A landscape with many peaks, sampled at points; each row gives a point and its height.
A climber steps from a point to the highest of its 2 nearest points, and stops where none of them is higher. Distance is the straight distance between rows; heights are no part of it.
j819 (h 412): -.06 .20 -.08 .08 -.27 .14 .03 .06 -.11 .18 -.11 -.01 -.03 -.05 -.07 .10
 .34 -.13 -.14 .04 .16 -.07 .02 -.13 .16 -.22 -.25 -.04 .08 .00 .28
j815 (h 284): .00 .12 -.14 -.17 .11 -.01 -.04 .04 .32 .17 -.07 .08 -.03 -.02 .00 .05
 -.01 .07 -.16 .12 .08 .27 .10 .20 .05 -.07 .09 -.07 .11 -.24 .30
j955 (h 227): -.28 -.07 .02 -.03 .12 -.04 .12 -.32 -.09 -.04 -.02 .17 -.16 -.03 -.03
 .18 -.06 .01 -.15 .15 .04 .29 .00 -.03 -.02 -.08 .06 -.07 .11 .21 .21
j280 (h 600): .02 -.13 .16 .09 -.01 .03 .04 .04 -.41 -.33 .03 -.03 .06 .00 .12 -.02
 .00 -.10 .04 -.12 -.08 -.46 -.02 -.25 -.03 .04 -.27 -.04 -.03 .17 -.10
j790 (h 472): .33 .09 .08 -.07 .27 .03 .13 .09 .31 -.03 -.01 .13 -.14 .13 .04 .11 -.03
 -.06 .12 .01 .00 .15 -.03 .26 -.08 .02 .23 .02 .02 -.07 -.12
j354 (h 436): -.03 .20 .00 -.03 -.02 .04 .11 .08 -.06 .26 -.13 -.04 -.09 -.12 .00 .09
 .26 -.09 -.30 .03 .21 .07 .06 .07 .14 -.13 -.13 -.03 .16 -.18 .28
j368 (h 381): .31 -.16 .05 -.37 .23 -.12 .04 .06 .35 -.08 -.05 .06 .03 .07 .06 -.07
 -.12 .11 .04 -.09 -.18 .31 .11 .22 -.01 .07 .07 -.06 .16 -.25 -.07
j214 (h 477): -.06 -.30 .01 -.17 -.03 -.02 .14 -.18 -.01 .23 -.01 .03 -.17 -.03 -.08
 .11 .18 .08 .04 .08 -.01 .37 .11 .07 .02 -.04 -.07 -.20 .16 .06 -.02
j864 (h 166): .10 -.31 -.05 -.28 .03 -.09 .05 -.32 .14 -.10 -.08 .09 -.10 .03 -.08 .08
 -.05 .22 .00 .07 -.20 .41 .15 -.03 .03 -.05 -.08 -.28 .27 .06 .07
j879 (h 291): -.44 -.12 -.13 .01 -.07 -.02 -.02 -.32 .13 .03 .15 .10 -.06 .06 -.01 .09
 -.13 .06 .24 .07 -.09 .23 -.05 -.03 -.05 -.05 .22 -.02 -.11 .23 .09
j903 (h 573): -.02 .31 .05 -.12 .28 .04 .09 .13 .03 -.02 -.04 .11 -.04 .07 .10 .19 .08
 -.36 -.13 -.15 -.10 .02 .01 .13 -.03 -.13 .05 .18 .12 -.19 .25
j745 (h 144): -.05 .27 -.14 .20 -.12 .11 .01 .06 .14 .22 .04 .09 -.08 .06 -.04 .05 .08
 .03 .15 .17 .29 .05 -.07 .07 -.02 -.07 .25 .07 -.16 .03 .10
j211 (h 272): -.41 .10 -.14 .02 -.15 -.11 -.22 -.13 -.01 -.04 .04 -.21 .25 -.06 .07
 -.13 -.17 .04 -.12 -.13 -.13 -.06 .00 -.12 .06 -.02 -.10 .00 -.04 -.09
 .21
j188 (h 95): -.12 .09 -.15 .23 -.32 .19 -.02 .06 -.05 .15 .07 .07 -.02 .11 -.09 .03
 .17 -.04 .35 .10 .07 -.09 -.05 -.12 .05 -.13 .03 .04 -.18 .21 -.01
j587 (h 411): -.14 .25 .02 .12 .08 .06 .00 .15 .06 -.03 .15 .05 .11 .16 .14 .04 -.10
 -.21 .35 -.16 -.15 -.08 -.07 .10 -.11 -.06 .21 .28 -.14 -.05 -.04
j834 (h 193): .08 -.34 .12 -.05 -.03 -.07 .03 .01 -.32 -.01 .04 -.06 -.07 -.24 -.05
 -.18 .03 .17 -.14 .26 .18 -.15 .01 -.07 -.03 .27 -.07 -.10 -.01 .08
 -.25
j782 (h 379): .02 -.08 .20 .04 .21 -.13 .01 .03 -.11 -.13 .06 -.10 .10 -.04 .13 -.07
 -.16 -.05 .02 -.15 -.07 -.07 -.06 .08 -.08 .18 .10 .13 -.06 -.07 -.25
j568 (h 322): .32 .05 -.05 .07 -.10 .02 -.06 .15 .02 .01 -.09 -.07 .04 -.07 -.10 -.14
 .02 .13 -.20 .02 .15 -.19 -.02 -.08 .08 .07 -.13 -.03 -.02 -.06 -.05
j189 (h 207): -.01 -.32 .25 -.06 .11 -.05 .16 -.01 -.37 .05 .03 .01 -.09 -.28 -.02
 -.07 .13 -.03 -.12 .07 .10 -.03 .04 -.01 -.03 .19 -.06 -.01 .03 .02
 -.22
j735 (h 200): -.04 -.24 .01 -.02 -.09 .02 .13 -.15 -.29 .12 -.06 .06 -.23 -.10 -.09
 .05 .23 .10 -.18 .29 .23 .10 .03 -.07 .06 .00 -.10 -.19 .11 .22 .02
j441 (h 533): .06 .20 .02 -.16 .22 .01 .12 -.05 .11 -.08 -.12 .12 -.09 .03 .04 .20 .05
 -.22 -.22 -.09 -.11 .12 .00 .09 .08 -.17 -.07 -.02 .22 -.08 .33
j689 (h 508): -.26 -.07 -.02 -.02 -.08 .06 .13 -.10 -.03 .30 .05 .05 -.16 -.01 -.03
 .14 .23 -.06 .08 .09 .12 .30 .02 .07 .03 -.11 .04 -.04 .02 .09 .11
j80 (h 402): -.03 -.22 .12 -.01 -.17 .06 .11 .19 -.40 .10 .02 -.06 .07 -.17 -.02 -.09
 .32 -.23 -.01 -.08 .00 -.23 .09 -.13 .05 .03 -.39 .08 .03 .01 -.09
j5 (h 256): .11 -.02 -.01 .05 -.04 .02 .06 -.24 -.09 -.18 -.10 .12 -.17 .04 -.09 .11
 -.02 .07 -.21 .12 .06 -.02 -.06 -.17 .08 -.08 -.10 -.18 .10 .26 .11
j803 (h 453): .10 .12 .10 -.02 .23 -.07 .00 .12 .14 -.13 .02 -.04 .08 .05 .13 .00 -.15
 -.12 .02 -.18 -.17 -.03 -.06 .12 -.06 .08 .10 .16 -.03 -.16 -.09
j964 (h 387): .00 -.07 -.10 .01 -.28 .09 -.03 .06 -.02 .19 .00 -.08 .04 .01 -.10 .01
 .22 -.05 .11 -.07 -.09 -.03 .01 -.09 .10 -.11 -.18 -.04 -.01 .06 .00
j663 (h 300): -.45 .15 -.08 .12 -.12 -.09 -.15 -.18 -.21 -.09 .04 -.07 .13 -.08 .06
 -.06 -.16 .04 -.17 .05 .07 -.09 -.05 -.19 .02 -.03 .00 .08 -.08 .06 .22
j195 (h 229): -.06 .05 -.14 -.04 -.13 .08 -.06 .20 .20 .35 .09 -.07 .09 .02 -.04 -.04
 .17 -.06 .29 -.09 -.07 .08 .00 .13 .03 -.04 .10 .11 -.12 -.17 -.02
j935 (h 516): .12 .32 .19 .16 .20 .04 .01 .18 .05 -.21 .08 .00 .09 .15 .16 .06 -.12
 -.20 .12 -.17 -.12 -.22 -.03 .11 -.16 .04 .17 .26 -.07 -.13 -.14
j294 (h 115): -.05 .05 -.19 .22 -.28 .11 -.09 .06 .06 .20 .06 .03 -.01 .04 -.13 -.08
 .07 .17 .19 .24 .31 -.03 -.08 -.06 -.01 .03 .16 .03 -.25 .16 -.08
j45 (h 179): -.29 .33 -.10 .17 -.01 .03 .00 -.02 .08 .15 .09 .13 .01 .01 .03 .00 -.08
 .01 .06 .12 .22 .06 -.04 .09 -.08 -.01 .30 .21 -.18 -.01 .20
j374 (h 195): -.01 -.08 -.26 -.15 -.28 .01 -.24 -.05 .40 .10 .02 -.14 .11 .03 -.12
 -.06 -.03 .17 .17 -.12 -.21 .13 .03 -.03 .02 -.07 -.05 -.15 .00 -.07
 .02
j769 (h 399): -.03 .06 -.13 .02 -.30 .14 .02 -.06 .02 .14 -.07 .00 -.10 .01 -.13 .15
 .32 -.12 .05 -.04 -.05 .05 .00 -.13 .14 -.25 -.20 -.14 .09 .10 .21
j949 (h 321): -.10 -.21 -.10 -.09 -.05 -.06 -.04 -.24 .22 .01 .05 .03 -.05 .07 -.05
 .06 -.14 .13 .18 .06 -.12 .26 -.01 .01 -.03 -.03 .11 -.15 -.02 .13 -.02
j629 (h 485): -.17 .00 -.17 .10 -.09 -.06 -.16 -.05 .22 .12 .09 -.03 .10 .01 -.02 -.13
 -.23 .22 .07 .14 .17 .10 -.06 .06 -.05 .09 .24 .05 -.18 -.01 -.01
j816 (h 336): -.42 .01 .08 -.01 .19 -.10 .05 -.01 -.05 .18 .18 .02 .08 -.11 .11 -.07
 -.13 -.05 .06 -.04 .07 .19 .00 .19 -.13 .16 .25 .30 -.17 -.11 -.03
j514 (h 167): -.13 -.32 -.07 .02 -.24 .05 -.09 -.08 -.20 -.07 .08 -.13 -.01 .05 -.03
 .01 .06 .03 .28 .01 -.18 -.21 -.09 -.21 .03 -.06 -.12 -.18 -.08 .30
 -.14
j900 (h 429): -.53 -.22 -.07 -.06 -.21 -.03 .01 -.08 -.34 .27 .13 -.09 .00 -.17 -.06
 -.03 .21 -.05 .06 .04 -.03 .08 .05 -.08 -.03 -.06 -.10 .04 -.03 .11 .03
j99 (h 152): .07 -.13 -.17 .04 -.37 .07 -.10 .03 -.11 .01 -.09 -.05 -.01 -.01 -.16
 -.11 .17 .17 -.03 .23 .11 -.25 -.03 -.23 .10 .02 -.25 -.16 -.06 .20
 -.04
j127 (h 204): .01 .00 -.27 -.20 -.23 .10 -.13 .07 .50 .19 .05 -.06 .02 .09 -.12 .05
 .11 .01 .35 -.11 -.24 .15 .00 .08 .04 -.15 .03 -.10 -.03 -.08 .06
j625 (h 445): .45 .30 .03 .10 .17 .01 -.08 .20 .23 -.20 -.07 -.01 .03 .11 .00 -.02
 -.17 .04 -.13 -.06 .02 -.25 -.05 .09 -.06 .04 .10 .08 .00 -.15 -.09
j859 (h 316): .01 -.30 .19 -.01 .28 -.17 -.02 -.17 -.10 -.24 .07 -.10 .02 .02 .14 -.09
 -.27 .11 .07 -.03 -.12 -.01 -.07 .06 -.08 .22 .16 -.09 -.04 .03 -.32
j734 (h 442): -.37 .13 .02 .14 .00 .05 .03 .00 -.16 -.05 .17 .03 .12 .09 .12 .03 -.05
 -.19 .32 -.20 -.14 -.05 -.06 -.05 -.04 -.10 .08 .25 -.14 .08 .01
j934 (h 178): .06 .06 .20 .23 .01 .11 .14 .04 -.20 .05 .03 .17 -.18 .00 -.01 .09 .15
 -.04 .04 .25 .37 -.03 -.03 .02 -.13 .11 .14 .08 -.12 .20 -.20
j478 (h 288): -.03 -.33 .07 -.09 .08 -.08 .04 -.04 .03 .28 .09 .00 -.03 -.10 -.04 -.14
 -.07 .19 .12 .18 .15 .35 .09 .18 -.10 .24 .24 .00 -.08 -.10 -.27
j736 (h 282): .09 -.42 .17 -.09 .18 -.14 .00 -.12 -.24 -.23 .09 -.17 -.02 -.06 .11
 -.11 -.15 .08 .09 -.10 -.17 -.20 -.06 -.07 -.03 .19 -.03 -.21 .00 .06
 -.31
j8 (h 234): .06 -.14 -.01 -.14 -.03 -.09 -.08 -.07 .05 -.16 -.03 -.20 .12 .07 .02
 .00 -.03 -.06 .02 -.38 -.42 -.11 -.02 -.11 .13 -.07 -.27 -.12 .09 -.04
 -.01
j239 (h 350): .00 .41 .09 .23 -.17 .22 .02 .29 -.27 -.01 -.04 .10 .10 .07 .05 .00 .12
 -.21 .06 -.01 .10 -.29 .08 -.16 .00 -.15 -.20 .21 -.05 .02 .07
j836 (h 547): -.25 -.09 .14 .10 -.01 .06 .04 -.09 -.48 -.26 .01 .02 -.04 .00 .07 .07
 .01 -.11 .06 .05 .01 -.26 -.09 -.24 -.07 -.05 -.11 .04 -.04 .29 .00
j429 (h 392): -.04 -.08 .03 -.01 -.18 .06 .01 .18 -.27 .05 .00 -.13 .16 -.08 .01 -.05
 .20 -.20 .02 -.27 -.22 -.22 .06 -.15 .10 -.09 -.38 .08 .07 -.04 .02
j580 (h 180): .29 -.22 .13 .05 .04 -.02 .10 .00 -.26 -.22 -.02 .06 -.16 -.14 -.06 -.09
 -.01 .21 -.20 .28 .26 -.29 .00 -.13 -.03 .27 -.07 -.18 -.01 .19 -.24
j131 (h 310): -.24 -.09 -.01 -.16 .11 -.13 -.02 -.26 .06 -.17 .00 -.03 .03 .03 .05 .06
 -.17 -.03 -.10 -.16 -.25 .16 -.01 -.04 .05 -.08 -.08 -.06 .11 .04 .16
j559 (h 279): .02 .08 .09 .08 .09 .01 .08 -.16 -.11 -.27 -.06 .08 -.08 .09 .04 .17
 -.08 -.11 -.07 -.09 -.08 -.11 -.10 -.13 .00 -.11 -.06 .01 .04 .19 .06
j786 (h 476): .27 .20 .25 .02 .23 .11 .20 .23 -.04 .00 -.01 .09 -.09 .00 .08 .18 .21
 -.32 .01 -.19 -.04 -.11 .02 .15 -.05 -.02 .00 .13 .09 -.17 -.05
j660 (h 228): .08 -.13 .07 -.18 .04 -.02 .06 .02 -.01 .02 -.03 -.09 .01 .00 -.01 .03
 .10 -.16 .04 -.30 -.29 .03 .00 .00 .09 -.05 -.18 .01 .10 -.06 -.02
j241 (h 209): .25 -.05 .07 .10 .06 -.05 .01 -.04 -.07 -.05 -.05 .06 -.07 -.09 -.06
 -.11 -.11 .25 -.24 .27 .30 -.04 .02 -.03 -.03 .21 .09 -.08 -.02 .07
 -.17
j628 (h 496): -.35 -.07 .02 .10 -.05 .06 .05 -.14 -.27 -.05 .09 .05 -.04 .05 .00 .11
 .02 -.13 .21 -.02 -.06 -.02 -.10 -.14 -.04 -.10 .06 .10 -.11 .25 -.01
j113 (h 265): .00 -.02 -.10 -.21 -.04 .03 .02 .08 .19 .34 -.05 -.05 -.04 -.04 -.05 .05
 .20 -.02 -.02 -.03 .01 .25 .09 .17 .08 -.07 -.06 -.08 .12 -.21 .12
j523 (h 441): .43 .01 .10 -.15 .23 -.06 .12 -.03 .20 -.25 -.09 .05 -.11 .09 .01 .05
 -.09 -.02 -.09 -.20 -.24 .00 -.02 .04 .06 -.03 -.08 -.07 .16 -.07 -.05
j932 (h 413): -.17 .22 .08 -.01 .20 -.02 .06 .23 .00 .19 .10 .02 .09 -.08 .10 -.05 .00
 -.19 .02 -.08 .06 .07 .02 .24 -.10 .10 .21 .31 -.11 -.27 -.01
j837 (h 241): .00 -.10 .02 -.07 .10 -.05 .12 -.37 -.12 -.15 -.11 .14 -.18 -.02 -.06
 .13 -.03 .08 -.28 .13 -.01 .25 .05 -.07 .07 -.09 -.10 -.19 .25 .17 .22
j566 (h 215): .04 .19 .16 .25 -.04 .09 .04 .15 -.24 -.06 .03 .09 .01 .00 .03 -.02 .04
 -.02 -.02 .15 .30 -.21 .00 -.05 -.14 .13 .06 .17 -.15 .10 -.16
j642 (h 481): -.19 .34 -.04 .01 .09 .03 -.04 .21 -.06 .11 .04 -.03 .17 -.01 .11 -.04
 -.02 -.23 -.03 -.16 -.06 -.08 .02 .08 -.02 -.04 .06 .30 -.03 -.29 .15
j34 (h 293): .27 .11 .14 .12 .09 .09 .09 .21 .04 .11 .01 .05 -.06 -.02 -.01 .03 .10
 -.07 .09 .01 .16 -.03 -.04 .14 -.07 .11 .16 .12 -.08 -.07 -.22
j155 (h 275): .05 -.30 .12 -.07 .18 -.13 .07 -.20 -.10 -.11 .01 .00 -.08 -.07 .02 -.06
 -.18 .14 -.04 .10 -.01 .13 .01 .03 -.04 .15 .10 -.09 .05 .07 -.19
j970 (h 304): -.12 .07 -.21 -.41 .03 -.03 -.11 .08 .49 .12 .01 .07 .05 -.02 .04 .05
 .08 .01 .03 -.02 -.16 .32 .18 .20 .03 -.14 .05 -.11 .11 -.26 .31
j635 (h 438): .22 .19 .21 .04 .22 .09 .24 .02 -.04 -.04 -.07 .17 -.22 .03 .03 .25 .16
 -.20 -.09 -.04 .10 .05 -.01 .13 -.04 -.05 .06 .04 .13 .01 .04
j436 (h 363): -.19 -.22 -.02 .03 .00 -.08 -.10 -.04 .04 .18 .14 -.08 .07 -.04 .02 -.17
 -.18 .17 .18 .11 .09 .12 -.02 .08 -.09 .18 .27 .07 -.22 .00 -.23
j282 (h 220): .00 -.37 .20 -.15 .09 -.08 .11 -.02 -.24 .02 .03 -.09 -.02 -.15 .01 -.04
 .10 -.11 .02 -.17 -.19 -.01 .02 -.02 .00 .09 -.14 -.01 .09 .00 -.21
j942 (h 257): .27 .04 .15 -.03 .13 .06 .05 .34 .02 .18 .02 -.08 .06 -.11 .00 -.08 .14
 -.16 .05 -.17 .00 -.06 .03 .19 .00 .15 .05 .15 -.03 -.29 -.22
j82 (h 323): .33 .23 -.01 .22 .10 -.07 -.18 .07 .23 -.25 -.06 -.08 .09 .12 .04 -.13
 -.34 .21 -.14 .01 .12 -.23 -.10 .04 -.08 .10 .17 .01 -.09 -.08 -.12
j718 (h 62): .26 .03 -.02 .23 -.09 .11 .01 -.04 .07 -.21 -.01 .11 -.11 .24 -.05 .14
 -.04 .03 .23 .09 .01 -.19 -.15 -.12 -.05 -.07 .08 -.05 -.13 .34 -.15
j596 (h 385): -.05 .41 -.07 .21 -.21 .18 .01 .12 -.11 .09 -.08 .10 -.03 .06 -.04 .06
 .20 -.12 -.02 .12 .23 -.14 .00 -.13 .05 -.19 -.08 .08 -.04 .04 .23
j832 (h 333): -.19 .27 -.06 .14 -.13 -.02 -.13 -.06 -.18 -.17 -.08 -.05 .15 -.02 .03
 -.04 -.09 -.06 -.23 -.02 .03 -.21 -.04 -.25 .06 -.09 -.16 .07 -.02 .05
 .25
j203 (h 380): .12 .06 .01 .04 -.13 .01 -.05 .13 -.17 -.14 -.07 -.15 .19 -.02 .04 -.08
 .04 -.13 -.10 -.26 -.20 -.37 .02 -.20 .14 -.08 -.37 .02 .06 -.05 .07
j679 (h 253): -.19 .03 -.11 -.08 -.06 -.17 -.26 -.02 .12 -.12 .02 -.27 .27 .04 .08
 -.16 -.19 .01 -.02 -.29 -.28 -.06 -.01 -.03 .09 .00 -.13 -.04 -.01 -.19
 .10
j141 (h 177): .32 -.29 -.07 -.15 -.08 -.04 .03 -.21 .11 -.02 -.11 .01 -.15 .02 -.18
 -.01 -.02 .27 -.03 .10 -.06 .15 .08 -.11 .08 -.02 -.11 -.33 .18 .09
 -.07
j362 (h 247): -.20 -.03 -.14 -.06 -.16 -.01 -.04 .11 .13 .44 .09 -.08 .03 -.10 -.08
 -.09 .14 .06 .08 .04 .12 .21 .05 .15 .01 .01 .07 .05 -.08 -.18 .04
j655 (h 458): -.10 -.16 .08 -.15 -.01 .00 .20 -.11 -.16 .27 -.06 -.01 -.16 -.10 -.04
 .12 .31 -.03 -.19 .01 .06 .28 .10 .06 .10 -.10 -.20 -.15 .24 -.02 .12
j586 (h 156): .03 -.11 .15 .14 -.11 .10 .15 .14 -.34 .10 -.01 .11 -.12 -.12 -.02 .00
 .32 -.07 -.02 .26 .36 -.17 .02 -.06 -.05 .15 -.13 .03 -.08 .14 -.18
j652 (h 237): .24 .02 -.16 .16 -.07 -.06 -.27 .01 .22 -.15 -.05 -.13 .12 .07 -.05 -.22
 -.32 .36 -.11 .09 .16 -.18 -.10 -.04 .01 .11 .07 -.12 -.13 -.04 -.13
j962 (h 378): .19 .35 .13 .12 .19 .05 .13 .00 .02 -.05 -.11 .17 -.18 .05 .03 .19 .01
 -.05 -.29 .13 .26 .03 .00 .09 -.06 -.05 .11 .04 .13 -.01 .16
j889 (h 469): -.18 .10 .07 .07 -.02 .05 .17 -.04 -.15 .27 -.03 .05 -.14 -.10 .03 .12
 .23 -.07 -.18 .17 .34 .18 .02 .06 .05 -.07 -.01 .02 .04 -.01 .17
j427 (h 328): -.16 -.10 -.06 -.32 .09 -.15 -.03 -.18 .28 -.08 -.01 .07 .04 .00 .04 .04
 -.13 .08 -.08 -.04 -.23 .42 .13 .10 .00 -.05 -.02 -.09 .15 -.07 .23
j287 (h 44): .30 -.03 .15 .15 .01 .10 .14 .03 -.12 -.14 -.03 .13 -.16 .06 -.01 .12
 .08 -.07 .05 .02 .08 -.19 -.04 -.10 -.04 .03 -.04 -.04 -.02 .23 -.16
j416 (h 566): .50 .15 .09 -.04 .28 -.01 .04 .23 .27 -.08 -.04 .03 -.05 .06 .01 -.01
 -.07 -.03 -.05 -.07 -.02 -.08 .01 .25 -.06 .10 .16 .05 .03 -.25 -.17
j899 (h 360): .04 .22 -.05 .05 -.08 -.03 -.11 .05 -.07 -.11 -.12 -.10 .12 -.06 -.02
 -.04 -.03 -.07 -.29 -.16 -.07 -.23 -.01 -.15 .12 -.07 -.24 .05 .08 -.11
 .22
j831 (h 168): .06 -.11 -.20 .11 -.25 .03 -.20 -.09 .01 -.13 -.04 -.07 -.02 .07 -.12
 -.09 -.07 .29 .01 .26 .13 -.20 -.10 -.18 .04 .05 .01 -.21 -.12 .24 -.11
j894 (h 515): .19 .07 .37 .07 .24 .05 .22 .14 -.26 -.17 -.01 .08 -.01 -.11 .07 .10 .10
 -.26 -.06 -.24 -.04 -.20 .03 .03 -.10 .10 -.11 .17 .05 -.07 -.15
j166 (h 240): .07 -.17 -.08 -.20 .01 -.21 -.21 -.08 .18 -.17 -.02 -.27 .20 .08 .07
 -.17 -.18 .10 -.01 -.34 -.35 -.07 .01 -.05 .10 .03 -.18 -.18 .08 -.17
 -.04
j794 (h 212): -.22 -.27 .08 -.03 .09 .00 .17 -.29 -.30 .05 .02 .14 -.24 -.10 -.06 .11
 .04 .06 -.09 .27 .15 .26 .01 -.02 -.03 -.01 .09 -.12 .11 .25 .03
j191 (h 557): .02 -.08 .26 .05 .10 .02 .16 .11 -.41 -.20 .02 -.02 .09 -.11 .10 .02 .09
 -.27 -.04 -.25 -.08 -.31 .05 -.13 -.03 .03 -.28 .13 .06 .02 -.09
j873 (h 183): -.14 -.25 -.23 -.12 -.26 -.12 -.31 -.14 .21 .03 .05 -.29 .18 .00 -.05
 -.14 -.13 .26 .17 -.14 -.24 .00 .01 -.09 .00 .00 -.08 -.24 -.03 -.03
 -.13
j775 (h 414): -.32 -.14 .05 -.01 -.18 .01 .03 .01 -.42 .13 .01 -.06 .04 -.15 -.04 -.02
 .25 -.14 -.08 -.01 .02 -.10 .04 -.17 .02 -.05 -.28 .08 .02 .08 .06
j839 (h 218): -.43 .29 -.12 .02 .07 -.04 -.02 -.04 .16 .06 .11 .12 .07 .00 .12 .01
 -.14 -.10 .09 -.05 -.02 .10 -.02 .11 -.06 -.04 .24 .25 -.15 -.08 .29
j95 (h 487): .23 .22 .06 -.08 .29 -.05 .11 -.04 .21 -.25 -.10 .15 -.11 .11 .06 .16
 -.12 -.12 -.16 -.05 -.11 .08 -.03 .10 -.02 -.10 .07 .00 .14 -.03 .16
j438 (h 248): .17 .03 .02 .14 .10 -.03 .02 -.01 .05 .13 -.05 .06 -.08 -.13 -.07 -.12
 -.08 .27 -.28 .35 .45 .19 .07 .15 -.04 .19 .20 -.03 .00 -.08 -.06
j192 (h 297): .09 -.01 -.06 .06 .14 -.12 -.08 -.17 .13 -.06 -.09 .05 .03 -.06 -.05
 -.15 -.34 .40 -.30 .35 .25 .22 .08 .08 -.04 .16 .19 -.07 .04 -.04 .05
j591 (h 280): -.13 -.32 .09 -.13 .19 -.10 .11 -.17 .03 .08 .09 .09 -.06 -.01 .04 .01
 -.12 .11 .14 .14 -.02 .41 .04 .17 -.11 .14 .21 -.01 .01 .05 -.14
j463 (h 298): -.14 -.09 .12 -.08 .25 -.11 .10 -.22 -.08 -.33 -.01 .02 -.02 .11 .10 .15
 -.13 -.15 -.03 -.26 -.31 .04 -.09 -.05 .00 -.11 -.07 .00 .10 .12 .06
j562 (h 317): .13 .29 -.01 .22 -.15 .15 -.10 .31 -.12 -.02 -.02 -.05 .20 .04 .03 -.10
 .02 -.11 .06 -.09 .03 -.32 .02 -.11 .02 -.03 -.12 .17 -.07 -.07 -.03
j372 (h 362): .02 -.03 -.01 .04 -.10 .00 -.05 .11 -.09 .15 -.01 -.10 .09 -.07 -.04
 -.09 .07 -.02 -.04 -.05 .03 -.06 -.01 -.01 .04 .05 -.08 .07 -.05 -.06
 -.05
j410 (h 191): .18 -.16 -.24 .04 -.21 -.05 -.25 -.17 .21 -.12 -.09 -.12 .01 .02 -.16
 -.16 -.21 .44 -.08 .20 .11 -.04 -.04 -.11 .05 .04 .02 -.30 -.02 .09
 -.10
j216 (h 552): -.04 .46 -.13 .08 .02 .13 -.09 .22 .12 -.01 .00 .01 .13 .10 .06 .02 -.03
 -.23 .08 -.11 -.12 -.21 .02 .01 .01 -.17 .08 .24 -.04 -.23 .18
j419 (h 377): .24 .08 .11 .11 .20 .00 .04 .04 .20 -.06 .03 .10 -.07 .10 .02 .03 -.18
 .07 .06 .08 .10 .08 -.07 .18 -.14 .12 .28 .06 -.09 .00 -.20
j606 (h 189): .22 -.24 -.08 -.04 -.13 .02 .05 -.19 -.05 .05 -.12 .03 -.17 -.06 -.20
 -.01 .12 .27 -.20 .28 .17 .12 .07 -.12 .10 .00 -.13 -.33 .15 .14 -.02
j43 (h 370): -.11 -.08 -.09 -.01 .10 -.13 -.12 -.11 .28 .05 .04 .04 .08 -.03 .00 -.12
 -.34 .32 -.04 .21 .16 .31 .05 .15 -.08 .14 .25 -.01 -.07 -.08 .01
j536 (h 454): -.56 -.24 -.02 -.03 -.06 -.05 -.01 -.21 -.32 .05 .14 -.05 -.01 -.10 .01
 .03 -.02 -.02 .07 .05 -.07 .06 -.04 -.09 -.07 -.03 .04 .03 -.05 .20 .03
j496 (h 255): -.49 .04 -.07 -.07 .10 -.12 -.01 -.22 .23 -.11 .17 .10 .06 .05 .15 .04
 -.23 -.01 .17 -.07 -.17 .22 -.05 .10 -.05 -.03 .22 .12 -.12 .08 .21
j637 (h 259): .24 .14 .02 .07 .02 .05 -.08 .42 .01 .11 .01 -.17 .23 -.07 .02 -.16 .05
 -.10 .06 -.20 -.05 -.25 .02 .10 .03 .10 -.05 .19 -.07 -.33 -.17
j106 (h 314): -.16 -.02 -.08 -.41 .10 -.10 -.05 .02 .27 .06 .01 .01 .10 -.02 .05 .02
 .01 -.09 -.06 -.17 -.27 .29 .09 .16 .03 -.07 -.04 .00 .12 -.21 .23
j215 (h 285): .31 .08 -.09 .13 -.21 .15 -.11 .40 .01 .15 -.02 -.14 .17 -.02 -.06 -.18
 .15 -.05 .10 -.12 -.01 -.30 .01 -.04 .10 .02 -.19 .08 -.05 -.17 -.11
j931 (h 81): -.02 .14 -.10 .23 -.19 .14 -.04 -.04 .06 -.09 .03 .09 .00 .19 -.03 .09
 -.04 -.03 .31 .02 -.01 -.10 -.12 -.13 .00 -.14 .11 .03 -.15 .25 -.01
j290 (h 213): .11 -.05 -.15 -.17 -.04 .04 -.10 .15 .42 .12 .07 -.05 .06 .15 -.01 -.01
 .00 -.02 .40 -.15 -.25 .12 -.05 .16 -.01 -.04 .15 .03 -.10 -.13 -.11
j340 (h 145): -.02 -.11 -.05 .11 -.30 .11 .01 .07 -.27 .07 -.06 .05 -.13 -.01 -.11
 -.05 .26 .09 .01 .38 .30 -.25 -.03 -.19 .01 .08 -.20 -.06 -.11 .26 -.08
j852 (h 268): .18 .09 .00 .21 -.09 .03 -.08 .10 -.05 -.14 -.03 -.02 .06 .07 -.01 -.08
 -.09 .11 -.03 .10 .16 -.26 -.08 -.12 -.03 .10 .02 .03 -.15 .11 -.16
j811 (h 640): .15 .37 -.11 -.11 .20 .04 -.06 .20 .23 -.06 -.09 .03 .05 .11 .05 .07
 -.01 -.25 -.11 -.11 -.12 -.14 .03 .11 .02 -.13 .07 .13 .07 -.29 .20
j953 (h 313): .23 .46 -.05 .16 .04 .08 -.06 .10 .14 -.01 -.15 .07 -.08 .05 -.04 .08
 -.02 .00 -.26 .14 .26 -.12 -.01 .04 -.01 -.09 .10 .02 .04 -.09 .22
j297 (h 410): .34 -.03 -.04 -.25 .22 -.13 -.03 -.03 .41 -.29 -.10 .02 .04 .14 .05 -.05
 -.23 .07 -.06 -.14 -.27 .09 .00 .11 .03 -.05 .01 -.10 .14 -.18 .03
j620 (h 351): .04 -.17 -.07 -.24 .08 -.09 -.01 -.08 .35 .03 .00 .08 -.01 .07 .00 .00
 -.11 .15 .13 .03 -.12 .41 .08 .14 -.02 .01 .11 -.11 .08 -.07 .03
j437 (h 173): -.07 -.30 -.11 -.07 -.19 -.05 -.17 -.12 -.02 -.05 .05 -.23 .09 .07 -.02
 -.05 -.03 .10 .21 -.16 -.29 -.12 -.03 -.14 .05 -.01 -.11 -.24 -.02 .12
 -.15

Two climbers start at each pair of points below. Name the first point that both come to, or write never.
j663, j931 -> never
j141, j374 -> j427
j188, j340 -> never

Where does a climber stop that starts at each point below?
j437 -> j620
j211 -> j628
j718 -> j620
